A landscape with many peaks, sampled at points; each row gives a point and its height.
A climber steps from a point to the highest of its 2 nearest points, and stops where none of them is higher. Distance is the straight distance between rows; heights are no part of it.
(1739) h=236: [ 61  83 117  93  86 143 143 156  95 154 130 107 105 129 120 158 192 131
 149 104 121 109 151 169 164]
(818) h=495: [ 94  86 120 112 168 152 163 134 125  99 126 109 120  49 157 159 123 128
 135 168 133 101 153 148  96]
(1679) h=219: [130 116 132 120 123 125 132 149 149 129 194  93 120 160 136 128 158 108
 169  66 152  94 150 130 164]
(150) h=317: [123 106 153 163 130 130  41  87 109 163  89 177 150 184 114 112 190 159
 134 145 111 163 133 140 111]
(344) h=314: [156  76 122  82 159 132  91 140  88 144 123 144 158 131 167 108  89 139
 148 148  84  98  97 129 143]
(166) h=485: [133 139 116 136 155  91 127 114 162 120 129  94 112  99 120 107 114 109
 127 146 131 137 110 150 132]
(1531) h=426: [ 90 147 112 129  78 144 137 141 138 103  93 144 114  83 126  84 191 158
 140 112 104  81 112 145 124]
(1474) h=575: [108 118 119 142 148 113  98  91 112 164 100 111 122 140  85 144 131 125
  90 183 131 169 111 151 131]
(947) h=528: [159 134 151 158 199 132  73  92 139 142 128 132 132 164 136 131 125 160
 131 188 178 143 122  96 124]
(1660) h=348: [ 98 133 123 136 123 155 150 135 129 111 122 111 123  95 145 130 167 167
 129 133 162 108 120 136 142]
(220) h=306: [128 131 128 107 103 183 135 138  52 129 101 161 145 123 153 123 154 173
 133 144 120 109 112 116 129]
(1666) h=200: [159 139  92 145  83 113  93 121 118  98  66 121 154  94  98  71 109 129
  86 177  74 163  62 133 111]
(296) h=152: [108  80 149 114 176 172  95 134  89 168 140 125 125 192 137 195 150 151
 131 165 178 133 148 124 139]
(305) h=550: [ 83 175 152 150 141 157 151 119 124 113 127 163  75 125 129 179 134 135
 101 132 160 120 152 118 107]
(1077) h=538: [153 139 110 104  92 138 216 156 120 111 166  92 145  90 147 156  71 119
  95 125 155 146 134  97 141]
(1467) h=309: [136  92 152 118 135 104  55 146 110 158  86 183 166 143 162  99 128 168
 174 140  71  74  99 151 143]
(1172) h=601: [131 149 131 112 161 110 136  99 116 147 120 136  93 142 107 150  87  84
 101 148 104 166 131 125 109]
(420) h=77: [139 149 127 121  80 107 152 113 122 146 163 114 121 173 102 114 132  88
 128  51 109 144 138 117 168]
(1427) h=464: [141  85 104  68 141 104 143 134 102 147 153 102 131 114 126 124  70  73
 133 112  71 125 123 148 147]
(1633) h=127: [123 180 129 164  73 117 127  96 157  97 119 158 117 136  98  87 170 106
 108  67  88 147 141 123  98]
(2024) h=166: [144 140  93 125  65 151 130 131  88 115  80 127 171  96 124  78 145 177
 100 159  96 137  65 118 145]
(398) h=184: [114  88 131 136 121 177 166 182 142 126 205  79 159 157 150 204 132 127
 130  88 196 121 156 125 156]
(1116) h=251: [ 96 127 127 141 108  87 116 143 195 128 151 108 108 129 114  91 196 136
 188  78 156  79 151 144 159]
(1076) h=160: [106  59 130 125 159 161 109 135  89 173 151  84 154 161 129 198 141 156
 112 179 187 143 144 135 155]
(371) h=519: [146 114  92  94  98 121 212 149 125 108 159  67 150  67 137 141  77 108
 106 132 125 149 127 114 143]
(1891) h=253: [100 111 123 103 113 140 128 120  65 168 102 134 123 146 109 154 142 128
 113 140 117 145 126 149 140]
(806) h=576: [115 117 137 119 105 138 120 166 132 118 128 145 132 105 162  89 182 170
 192 101 121  56 128 143 146]
(581) h=412: [136 193 143 167 156 132 144 111 137 103 124 149  95 122 132 162  89 130
  81 178 151 168 122  94 102]
(176) h=531: [136 186 124 127 123 110 139  97 126 106 107 166  80 119 100 128  89  70
  92 126  70 164 135 115  69]
(1797) h=518: [ 82 170 143 140 109 151 175 136 127 117 163 160  74 125 121 185 124 121
  99  99 160 104 171 101 122]
(1030) h=351: [104 122 151 178 124 132  66  78 111 164 101 154 136 192  98 147 187 152
 106 142 141 182 140 134 126]
(1307) h=272: [126 150 118 143 115  84 127 142 208 103 145 113 125  99 121  58 164 140
 185  84 149  71 133 128 146]
(1655) h=411: [147 136 143  91 116 152 150 142  92 146 165 140 118 184 135 148 120  99
 142  71 124 119 150 107 136]
(1023) h=296: [179  75 120  97 175 173 121 140  90 143 168  93 178 144 153 160  85 147
 123 185 161 138 129  89 130]
(786) h=307: [176 167 126 127 158 122  97 129 135  74 100 170 121  87 170  85  90 142
 157 159 104 113  94 103  88]
(1905) h=145: [111  87 155 102 186 173  96 146 105 149 137 142 112 183 161 176 160 147
 165 142 159 106 152 132 121]
(1841) h=436: [176 192 146 174 116 158 118  97 111  95 121 169 147 151 144 120 126 167
 100 145 153 170 114  63 112]
(456) h=375: [153 194 136 192 100 146 118 100 138  81  97 156 142 129 124 108 148 160
  84 145 140 174 107  95  96]
(159) h=391: [140 189 128 111  76 136 175 122 106 109 151 164 103 133 122 125 116  99
 117  70 107 117 155  84 117]
(187) h=259: [175 104 109 110 200  84  88 104 139 135 127 103 129 113 129 110  56 107
 128 197 109 158  96 127 126]
(426) h=604: [ 66 101 111 102 124 103 124 120 120 154 115 121  83 109  95 137 155  94
 137 116  91 107 143 183 129]
(2019) h=176: [130  75 128 104 129 182 145 173  95 148 180  87 170 168 150 190 138 134
 139 113 174 125 145 134 151]
(2201) h=354: [128 152 153 169 164 122  95 112 157 121 108 137 123 138 137 112 162 158
 152 141 174 122 121 134 126]
(47) h=523: [102 136 103  98  50 137 241 159 127 122 150 114 120  75 116 177  92 120
  74 112 152 120 157 107 134]
(1325) h=229: [172 168  99 136 124  83 119 120 149  87 108 115 114  90 116  85  78  93
 114 156  82 165  78 123 104]
(2130) h=462: [ 99 158 103 109 108 140 192 137 107 109 108 124 100  62 118 166  96 121
  75 168 125 143 134 131 100]
(1200) h=524: [134 130 128 126  95 138 117  89  63 190  89 159 139 167  79 177 103 136
  62 181 139 181 144 101 114]
(1717) h=387: [138 149 127 173 106  91  94 102 178 113  90 121 139 132  98  68 157 119
 120 105 109 156 101 154 120]
(483) h=139: [122 106 153  83 178 188 127 150  97 142 148 154 104 197 156 191 131 127
 145 121 145 109 160 112 108]
(2162) h=226: [157  52 114  85 159 174 178 158 101  96 158  97 175  82 172 165  77 101
 150 144 107 112 146 113 104]
(238) h=218: [121  45 114  99 143 177 171 155  99 117 151  83 171  88 160 171 121 119
 147 136 128 110 149 139 124]
(729) h=490: [ 89 133 122 126  80 122 120 164 157 108  97 160 123  78 134  71 192 170
 178 106  97  43 122 153 125]
(1778) h=483: [149  77  91  80 137 101 152 139 119 116 154  86 147  69 144 113  64  87
 138 126  75 119 117 143 141]
(201) h=102: [132 180 143 145  86 141 120  94 115 102 111 199 119 145 124 100 157 112
 112  72  72 151 155 114  74]
(2251) h=581: [102 144 148 136 173 148 150 124 127 126 142 138  88 126 141 183 115 129
 105 151 166 130 149 120 114]
(1608) h=461: [ 85  90 118 132 143  86 121 165 195 125 122 102 140  68 127  89 158 153
 199 118 153  67 152 169 136]
(1955) h=386: [145 126 130 135  90 108  93 115 116 136 105 157 153 142 128  71 147 129
 145  91  62 128  95 144 146]
(1661) h=474: [159 120 145 118 161 101  91 120 141 139 136 139 130 156 144  89 118 115
 177 100 106 109 118 133 141]
(1075) h=308: [160  81 114 112 154 174 112 131  79 143 145  96 177 115 149 147 109 176
 118 204 169 127 122  95 138]
(1326) h=502: [105 125 125 113 166 133 114 124 118 119  97 151 101  90 138 125 129 130
 140 158 114 102 126 154  98]
(1091) h=539: [ 81 108 135  89 157 153 123 135  98 133 114 159  86 110 143 152 149 125
 152 136 109  85 154 154 100]
(2230) h=323: [136 131 147 166 110 155  79  86  84 159 114 155 158 188 112 139 165 172
 105 149 150 168 132  94 136]
(1761) h=580: [107 183  97 136  83  89 191 126 175 110 147  97  87  88  83 130 100  88
  70 120 114 147 127 114 131]
(1436) h=456: [106 119 110 129 139  80 112 121 166 134 111 104 109  97 104  95 133 107
 144 124 109 112 117 176 135]
(1646) h=403: [100  98 142 147 175 112 107 136 164 138 133  97 121 125 142 138 164 149
 171 139 189 110 141 162 144]
(2051) h=182: [142 151  89 136  58 137 135 121 104 106  65 117 156  96  91  88 128 145
  68 169  94 171  67 120 118]
(155) h=264: [143 156 146 171 120  94  69 129 178 100  73 179 145 116 121  51 141 131
 159 108  89 111 116 150  81]
(73) h=211: [ 99  40 111  76 118 177 172 169  85 129 156  98 155  98 149 176 134 107
 154 112 106  90 165 152 123]
(1193) h=352: [165 125 148 125 186 145 164 155 154 137 209 101 130 171 155 193  58  97
 104 130 174 150 150  92 127]
(1828) h=245: [174 143 110 127 167  82  97 106 143 113 114 120 117 108 121  98  70  99
 123 173  94 162  90 126 111]
(183) h=643: [146 118 144 126 129 134 115 165 144 117 156 125 141 130 173  83 164 156
 203  89 143  65 130 130 151]
(2291) h=437: [155 120 135  97 134 132 120 132 106 140 155 132 128 163 144 110 121 106
 161  84 104 111 125 121 149]
(173) h=336: [120 135 133 124  85 172 115 137  66 123  77 184 147 115 149 100 177 179
 136 136  82 102 101 133 120]
(1934) h=338: [156 143 118 142  73 105 101 104 123 116 102 158 156 135 117  59 133 109
 117  80  42 154 101 138 120]
(442) h=384: [ 99 158 152 186 113 132 107  88 130 137 109 156 119 172 102 151 170 139
  90 117 144 179 138 130 121]
(149) h=256: [181 146 166 160 149 136  68  98 131 123 117 184 158 176 158  79 155 163
 162 114 121 139 123  95 114]
(799) h=357: [154 165 134 147 113  80 102  98 169 112 136 158 114 141 112  64 133  85
 153  64  78 126 135 123 114]
(1392) h=192: [125 109 141 152 113 156 166 172 138 143 202  85 154 175 133 193 110 140
 106  90 209 144 132 116 186]
(1255) h=520: [135 111 134 121 152  75  95 136 170 141 145 122 121 130 131  83 126 106
 193  87 118  87 138 153 145]
(245) h=155: [138 113  94 128  91  97 105 142 155 116  85 103 172  79 128  51 133 161
 134 139  94 109  54 158 161]
(1139) h=144: [116 180 128 164  92  99 141  95 171 111 143 134  98 141  91 110 149  95
 108  73 114 142 141 118 127]
(1446) h=425: [ 64  87 111 128 127 103 142 149 192 115 143  91 114  76 121 121 189 144
 171 116 162  72 165 159 139]
(1141) h=174: [160 100 111 128 118  90  92 152 146 128 111 110 191  94 159  55 116 169
 168 131 111  93  71 147 174]
(2299) h=431: [115 116 140 149 174 100  58 104 142 149  68 159 119 138 105 109 138 127
 143 165 112 131 114 167  98]
(40) h=301: [153 124 129 153  77 169  79  90  60 165 101 154 179 167 110 115 164 188
 102 156 126 159 125  86 134]
(797) h=267: [ 95 100 139 117 101 144  93 123  70 167  92 159 125 164 119 136 183 141
 144 124  89 133 126 159 145]
(2081) h=243: [ 87  94 129  93 107 151 138 146  78 162 133 116 118 155 127 169 161 126
 139 110 132 125 146 154 154]
(2084) h=225: [ 56  85 116 104  96 135 121 155 111 146  99 122 110 102 125 129 200 151
 159 128 106  89 130 185 150]
(675) h=71: [132 158 127 137  91 105 167 123 152 136 184  97 112 163 105 132 123  95
 116  57 143 138 140 108 173]
(2085) h=132: [139 128 152  76 184 172 134 135 111 133 147 169  85 191 152 166 106 111
 148 108 118 104 163  97  96]
(1260) h=417: [154 186 130 108 112 138 178 131 114 101 156 144  98 118 141 140  87  99
 115 105 123 128 145  81 113]
(679) h=541: [110 129 118 156 171 123 104 103 132 137  97 105 116 104 106 148 124 142
  86 219 159 155 111 147 115]
(2203) h=97: [153 147 123 138  59 113 127  96 103 138 119 147 162 166 106  84 145 113
 109  65  76 182 119 124 139]
(544) h=117: [137 137 142  94 183 123 109 110 131 125 115 178  83 143 140 121 102 101
 151 120  81 106 142 121  92]
(1156) h=424: [140 112 132  79 104 153 202 170 105 159 172 130 128 154 131 217  64  85
  97 103 163 126 174 117 117]
(2128) h=337: [119 162 139 187 116  97  88 105 191  96  77 140 114 124  87  79 162 107
 111 115 114 148 124 160  75]
(966) h=60: [102 124 122 140 139 113 173 130 163 127 170  78 111 105 122 157 118 114
 105 121 160 136 138 136 152]
(749) h=286: [ 99 112 150 145 116 145  72 111  87 157  79 175 132 163 122 126 199 160
 142 144 106 136 124 153 121]
(792) h=248: [136 182 134 136 127 164 133 118 101  90 100 173 112 106 153 117 139 150
 126 144 123 121 117 103  92]
(677) h=52: [113  67 119 131 133 137 194 158 164 125 211  53 150 117 125 195 108  80
 122  97 155 124 171 131 147]
(549) h=299: [128 149 125 156 141  76 103 141 206 115 107 113 135  93 115  60 139 140
 181 115 150  98 118 152 131]
(585) h=83: [143 165 147 123 112 149 118  98  93 118 104 200 121 155 134 112 135 118
 123  97  76 145 141 105  88]
(789) h=496: [146 150 135 100 116 138 151 106  70 164  97 171 121 160 107 173  82 113
  81 157 125 172 140  99 103]
(197) h=572: [ 66  93 122  89 136 120 110 134 103 148 105 156  84 103 121 138 153 109
 156 126  79  81 148 180 115]
(2138) h=293: [193 160 144 168 141 108  78  97 151 109 117 151 159 151 141  67 134 145
 151 122 127 153 104 102 124]
(1452) h=438: [134  93 127  95 106 165 220 177 113 132 174 117 147 113 141 228  63  89
  98 120 161 122 181 115 105]
(2223) h=476: [ 90 109 104  98 136 141 192 134 109 111 123 105 111  47 131 171 101 111
  97 168 118 129 150 145 102]
(94) h=467: [138 170 114 171 147  95 112 125 190  80  84 100 110  76 110  96 119 128
 108 187 144 147  88 143  90]
(959) h=457: [140  98 111  62 108 117 151 137  79 165 147 114 130 143 117 129  86  75
 132  89  76 126 131 143 153]
(951) h=326: [125 134 135 157 148  97  91 130 171 129  95 123 140 114 124  82 158 154
 170 133 155 111 112 161 135]
(146) h=558: [106 149  97 114  99  94 210 135 156 121 166  86  94  75 100 152  84  83
  81 127 119 140 150 119 135]
(268) h=579: [139 101 137 116 155 107 113 163 171 119 168 118 136 113 157  90 136 126
 208  87 140  60 150 138 139]
(160) h=285: [159 133 137 109 121 174 117 123  55 144 118 160 153 164 144 128 131 159
 129 141 130 132 118  89 132]
(1599) h=568: [130 177 139 115 146 107 149  96 128 132 127 159  72 143 104 155  82  67
  96 125  91 159 152 110  90]
(1117) h=353: [178 154 127 149 152 100  78 131 156  96  91 148 151  98 151  61 102 149
 163 154 118 117  85 121 114]
(613) h=322: [119 133 143 135 141 157 170 162 153 111 217 114 111 149 146 189 107 109
 123  83 180 100 171 101 138]
(1160) h=516: [144 165 105 149 128  88 155 116 173 109 139  74 116  95 112 112  97 109
  92 151 135 169  96 127 146]
(2178) h=512: [127 140 113 156 154 114  96 111 142 115  80 111 120  91 105 112 125 136
  98 203 138 151  93 150 106]
(1628) h=84: [118 143 121 118  77 110 139 105 108 148 122 136 119 154  95 109 143  93
 122  72  78 151 131 137 143]
(66) h=217: [167 152  85 130 103  94 128 122 128  99 101  94 133  87 105  89  82 112
  94 175  89 176  67 125 122]
(2123) h=310: [123 161 154 130 161 158 161 145 149 102 197 146  85 147 153 177 107 111
 129  94 168  91 173  85 112]
(1886) h=168: [ 84 149 131 171  95 101 117 108 184 127 113 114 103 144  92 112 194 128
 130  87 138 137 126 153 145]
(70) h=393: [138 141 138 139 128  78 102  96 165 140 149 134 104 166 104  91 142  81
 160  63  97 131 143 136 138]
(2224) h=284: [194  79 113  90 181 140 137 136 107 145 178  78 169 142 145 161  52 114
 112 184 144 163 130  91 132]
(791) h=142: [114  90  91 103  92 128 138 148 119 123  99 100 166  67 142  81 143 167
 132 143  98 104  77 159 162]
(1901) h=280: [136  91 137 134 147 117  52 126 109 159  87 157 160 139 139  96 143 172
 160 167 109 103  99 147 140]
(230) h=394: [183 166 117 154 148 103 105 122 159  86 117 116 140  98 148  74 107 147
 144 162 143 141  85 110 124]
(829) h=196: [162 119 141 151 127  98  75 151 152 138 108 138 187 129 156  52 146 182
 194 118 127  92  89 143 164]
(595) h=564: [168 157 125 112  98 161 199 160 100 107 161 116 149 111 163 161  75 143
  99 133 175 144 128  79 138]
(1245) h=64: [103 151 122 155 111 100 167 118 175 131 166  85 104 129 103 140 125 112
  96  99 155 144 129 128 169]
(394) h=390: [132 113 154 160 182  97  46  95 151 164  91 148 134 173 110 111 154 144
 159 155 145 141 126 148 122]
(253) h=234: [174  68 114  65 157 178 162 167  92 118 172 105 176 126 170 162  70 103
 144 128 113 118 140 109 110]
(680) h=126: [124 138 126 150  86 134 101  93  92 139  81 162 150 156  94 110 162 128
  89 125  86 179 120 138 104]
(1462) h=509: [113  68 113 123 144  92 128 168 182 114 126  95 171  50 154  84 126 152
 196 122 133  70 133 163 140]
(739) h=199: [ 77 106 146 142 125 111  90 149 151 149 102 127 111 133 127 121 207 159
 189 119 148  98 140 179 150]
(502) h=492: [ 79 185 122 144  82 131 198 136 145 108 148 150  74  96 100 169 114 116
  70 111 144 118 156 102 122]
(31) h=466: [114 129 131 134 151 121  90 108 118 132  78 157 114 120 119 112 139 129
 131 157 102 124 111 158 103]
(1555) h=640: [104 128 115 102 136 104 137 109 114 145 122 126  89 117  97 133 110  80
 113 123  88 132 135 157 121]
(937) h=208: [101 120 143 145 125 126 138 147 157 139 195  91 105 177 126 171 152 114
 137  73 181 122 152 131 179]
(82) h=507: [ 92 124  99  90  60 134 217 150 125 133 150  92 126  94 109 156 125 119
  92  94 140 122 147 122 155]
(2039) h=429: [166 179 118 181 147  96 108 119 187  80 105 103 128  93 127  84 117 143
 121 173 158 156  82 116 113]
(1533) h=221: [168 134 156 157 127 119  71 131 136 131 108 166 168 154 159  63 161 175
 187 110 121 105 104 124 141]
(198) h=233: [102 129 118 120  95 111 138 144 158 117 182 121  99 135 120 107 186 116
 169  68 135  64 161 119 155]
(712) h=503: [153  93  95  92 132 126 178 142 114 102 152  77 155  60 150 128  74 109
 125 150 107 140 120 123 134]
(2075) h=389: [144 164 145  99  82 150 160 125  85 134 150 170 111 173 129 132 126  99
 136  55 103 119 160  92 123]
(501) h=489: [118 137  95  83  59 111 198 134 102 150 130 100 123 110  93 132 104  94
  96  92 108 140 133 133 153]
(93) h=271: [154 166 139 127 140 148 109 123 114  90  98 185 119 110 163  90 128 147
 153 134 101 104 113 107  93]
(1349) h=300: [156 160 135 163 126  88  75 147 179  97  77 162 157  97 137  43 118 148
 174 120 105  95  97 139 105]
(711) h=283: [125 159 171 151 172 132 109 102 154 128 149 158  89 186 140 149 143 119
 146  97 156 128 153 109 120]
(1130) h=382: [ 94  85 144 130 159 140 113 145 131 147 155  93 119 155 143 171 169 136
 158 126 180 117 147 157 155]
(358) h=294: [112 177 114 153  80 140 143 118 140  89  83 136 116  99 107  98 157 138
  93 126 107 137 103 129 103]
(1441) h=355: [135 112 164 155 166  88  55 109 156 162 113 148 132 192 124 100 163 131
 188 105 135 137 135 148 141]
(409) h=468: [145 153 138 100 161 152 144 115  89 136 114 163 104 145 133 170  78 127
  94 177 132 157 138  87  95]
(487) h=312: [100 110 143 120 168  97 107 105 137 166 144 112  87 176 105 155 135  85
 138 111 129 143 147 161 144]
(121) h=460: [135 118 131 120 192 103 121 115 146 133 141 104 109 115 133 129 103 105
 138 150 137 131 127 145 125]
(215) h=244: [179  93 121  73 136 182 154 168  80 134 174 108 178 155 165 156  89 123
 138 121 145 122 130 103 131]
(2110) h=378: [106 140 119 129  95 152 115 137  99 110  69 168 126  87 136  94 165 159
 131 140  83  93 100 152 107]
(2134) h=154: [130  98  97 111  80 143 118 138  80 142  90 119 174  96 130  86 148 177
 118 155  92 117  71 145 166]
(239) h=545: [143 189 102 156 102  79 163 118 183 100 131  87  99  99  93 110  95  90
  78 138 108 178  95 118 125]
(1630) h=331: [162  63 125  69 193 150 101 138  96 145 142 129 149 154 160 137  83 130
 146 161 109 115 121 115 128]
(1615) h=56: [ 90 100 129 128 138 122 182 147 152 140 197  82 106 122 116 197 104  85
 104 108 158 128 176 134 146]
(803) h=427: [106 131 119 132 119  75 106 111 164 136 119 127  98 125  92  89 152  89
 149  92  92 110 132 166 130]
(1926) h=510: [104 176 169 177 128 166 146 120 118 123 134 179 101 160 131 187 123 154
  90 121 180 145 145  93 128]
(1834) h=423: [155 135 131 128 157 135  80  99 100 128  94 163 133 136 131 106 115 140
 122 173 101 141 105 113 105]
(1788) h=542: [106 120 100 107  91 115 236 153 146 118 175  91 115  64 114 180  75  89
  79 127 134 133 172 110 128]
(1195) h=472: [158 146 115 153 118  77 125  97 165 136 139  74 143 144 101  85 120 106
 115 109 124 176  89 134 174]
(1387) h=435: [179 122 143 123 187 129  64 110 124 129 103 171 142 154 156  95 105 156
 156 164 115 120 106  99 115]
(276) h=430: [126  96 138 134 200  95  92 122 163 148 127 101 129 124 135 119 126 132
 165 156 165 120 129 162 136]
(1138) h=327: [109 111 157 142 159 100  83 107 147 164 134 123 101 192 116 142 165 110
 162 104 145 141 144 156 152]
(832) h=173: [121 116 133 171  68 109  68 129 152 113  50 155 168 128  99  53 181 144
 107 116  67 138  92 175  95]
(608) h=125: [115 137 149  80 174 147 131 114 109 138 125 179  69 168 133 156 113  98
 139 113  93 111 164 114  90]
(756) h=463: [ 99  96 117  94 139 145 194 141  98 135 141 104 122  86 131 193  93 105
  98 153 135 135 161 139 113]
(2148) h=320: [151 120 113 130 126 165 138 131  88 125 136  97 167 106 147 135 122 181
 104 187 175 139 108  96 150]
(1773) h=410: [130 114 144  81 151 157 167 151 102 161 168 130 113 184 131 206  81  93
 112 110 150 133 167 115 116]
(562) h=201: [117 119 146 140 130 137 147 143 130 152 183  94 126 183 126 181 126 121
 115  96 184 145 140 125 174]
(1353) h=268: [169 124 141 107 101 163 126 136  66 158 148 135 166 197 139 129 134 143
 139 101 137 138 120  97 159]
(862) h=347: [140 117 137 119 107 118  86 133 102 137  96 176 151 131 152  82 137 144
 157 111  59  93  95 145 141]
(1564) h=428: [135 155 127 183 105  89 111  91 189 122 112  95 139 147  89  86 157 121
 101 109 133 178  94 141 146]
(658) h=334: [119 143 118 133 108 160 169 136 107 114 125 110 141 105 140 139 138 170
  99 147 169 136 111 115 149]
(2107) h=335: [155 122 136 121 155 157 181 164 151 110 218  94 138 138 159 183  79  94
 123 101 166 119 162  97 124]
(1933) h=112: [156 133 117 133  59 126 109  92  72 156  96 157 178 162  95 100 132 128
  90 111  78 192 115 119 126]
(1181) h=157: [ 89 175 131 174  98 120 139 107 177 107 123 128  95 131 101 122 174 131
 107  93 141 129 130 128 130]
(1580) h=346: [139  50 132  83 197 144  87 138 104 168 148 112 142 177 146 152 115 128
 157 154 130 120 133 140 138]
(657) h=530: [178 181 133 133  98 153 173 136  98 109 147 131 146 136 152 139  88 150
  99 132 168 155 115  67 143]
(555) h=252: [122 159  95 109 108 141 157 140 119  78 105 134 109  47 140 105 119 133
 118 149  99 107 108 128 101]
(363) h=454: [ 97  63 120  97 124 168 204 156  99 136 154  95 145  99 132 220  99  97
 108 134 143 124 179 137 112]
(1000) h=620: [131 131 150 145 179 148 132 129 134 124 159 111 122 139 156 160 122 144
 126 144 186 127 134 116 137]
(1948) h=295: [147  54 105  87 125 131 109 149  78 147 133 103 185 109 159 106 102 144
 142 147  91 105  91 148 170]
(308) h=167: [ 94  63 131 127 126 166 144 163  96 164 163  84 157 164 131 217 139 146
 110 143 198 146 150 140 167]
(615) h=473: [118 106 110  78  78 124 169 141  80 166 141 101 133 145 106 142 118  96
 121  84 108 135 136 146 163]
(1407) h=143: [117 124 121 162  76 121  90 104 125 127  66 142 153 138  84  82 176 131
  89 125  77 169  99 164 105]
(2029) h=546: [126 131 117 137 118 127 111  89  83 174  92 130 133 144  76 159 106 128
  65 193 128 183 122 120 121]
(1148) h=486: [169 134 147 143 214 119  71 108 154 125 111 143 129 139 150 109 108 157
 157 188 166 129 117 105 108]
(588) h=328: [122 199 125 182  82 136 152 114 158  88 100 132 117 114 105 121 136 140
  67 130 139 170 101 106 112]
(536) h=183: [ 67 130 134 157  91 108 103 133 181 135  94 122 106 134 103 108 228 156
 163 101 144 113 130 165 150]
(768) h=432: [151 127 119 134 106 100 112 108 130 141 126 107 149 149 117  80 141 121
 140  95 104 145  97 141 169]
(841) h=250: [142 114 133 162 128 119  43 128 123 141  63 163 176 118 128  73 151 190
 147 181 115 103  88 142 124]
(1388) h=571: [150 118 136 155 190 131 101 110 138 139 150  94 141 139 141 144 120 159
 118 191 191 143 117 110 145]
(1787) h=392: [145 106 143  85 188 131 143 130 124 171 170 118 106 207 122 191  73  81
 113 119 135 152 156 115 128]
(1959) h=254: [180 110 128  76 117 170 145 157  67 162 161 125 168 193 143 155  97 123
 131 111 146 133 129  99 145]
(1522) h=557: [120  71 100 124 153 102 140 143 171 103 120  76 159  40 149 101 117 139
 162 153 132 106 120 163 134]
(2048) h=441: [154 174 143 141 151 155 137 112 100 120 122 163 117 142 138 164  88 150
  88 183 157 164 127  72 107]
(211) h=212: [137 119 126 164  95 106  56 131 137 123  53 157 176 116 117  59 153 161
 129 149  81 116  78 161 116]
(1889) h=484: [169 173 149 161 107 158 135 109  96 124 138 150 155 169 138 135 123 162
 101 129 170 162 119  68 145]
(548) h=364: [116  62 137  99 179 141 114 146 123 157 168  89 128 170 140 178 134 104
 156 122 152 124 151 154 143]
(393) h=365: [ 90 135 135 128 142 152 140 139 134 103 133 133  96  91 155 134 168 151
 154 128 157  76 152 137 113]
(1089) h=213: [ 69  94 125 127 125 121 107 153 141 139  92 124 119  92 134 116 191 165
 175 139 135  84 130 186 140]
(751) h=298: [123 153 170 132 171 159 136 133 138 127 175 151  87 190 147 183 117 115
 132  93 167 116 164  96 121]
(1979) h=422: [104 186 156 191 115 132 130  94 144 118 113 175  99 155 102 159 134 119
  72 114 133 176 145 115  97]
(1980) h=404: [ 69 124 110 137 124 109 159 137 191  99 163 100  95  82 117 129 176 133
 141 111 167  75 164 135 135]
(279) h=471: [ 79 172 103 113  77 139 202 137 123 104 118 136  84  67 103 161 116 119
  71 136 126 120 147 120 106]
(1278) h=517: [103  77 115 127 173 128 153 138 162  91 124  98 135  34 156 134 126 134
 161 163 143  93 152 154 104]
(1659) h=372: [159 115 141 115 191 121 142 128 141 148 183  91 122 169 138 168  74  95
 116 139 154 155 138 112 139]
(2167) h=465: [103 179 163 183  97 152 144 104 111 136 110 196 114 164 107 186 120 143
  61 122 156 179 147 100 111]
(219) h=439: [151 172 136  96 143 147 179 137 107 114 146 152  95 125 149 171  65 106
 104 139 133 142 150  82  99]
(90) h=311: [143 159 141 157 136  79  75 108 183 105  97 175 113 127 110  66 128  95
 157  94  81 116 135 142  81]
(2199) h=379: [106 130 160 167 160 138  94 134 153 129 120 128 123 147 151 131 190 181
 176 134 202 106 136 141 143]
(840) h=383: [ 76 139 119 129 126 146 168 142 151  86 166 131  87  79 139 149 162 135
 133 117 163  64 173 116 114]
(1304) h=270: [178  98 116 100 203 110 115 112 124 141 151  97 132 131 138 140  57 113
 116 196 127 163 117 105 127]
(903) h=269: [108 178  93 126  78 129 162 131 162  74 104 121  99  61 106  93 144 125
 101 128 102 111 104 121 104]

Call two points neighbours if one is among the 2 nearest of the other. Go from one point of each pair to the other, from neighbour to neighbour, staying as high as possible. Name the lowest point that can't be avoided.
(1955), (1761) => (90)
(1555), (1000) => (1834)
(595), (166) => (959)
(1474), (183) => (2075)
(1000), (1522) => (2130)

Where does a climber stop that starts at each point below?
(1933) => (1955)
(711) => (1555)
(398) => (166)
(959) => (1761)
(93) => (1474)
(549) => (166)
(238) => (183)
(159) => (1474)
(1349) => (1474)
(903) => (595)
(2123) => (2223)
(2051) => (1522)
(2148) => (1522)
(608) => (166)
(1948) => (166)
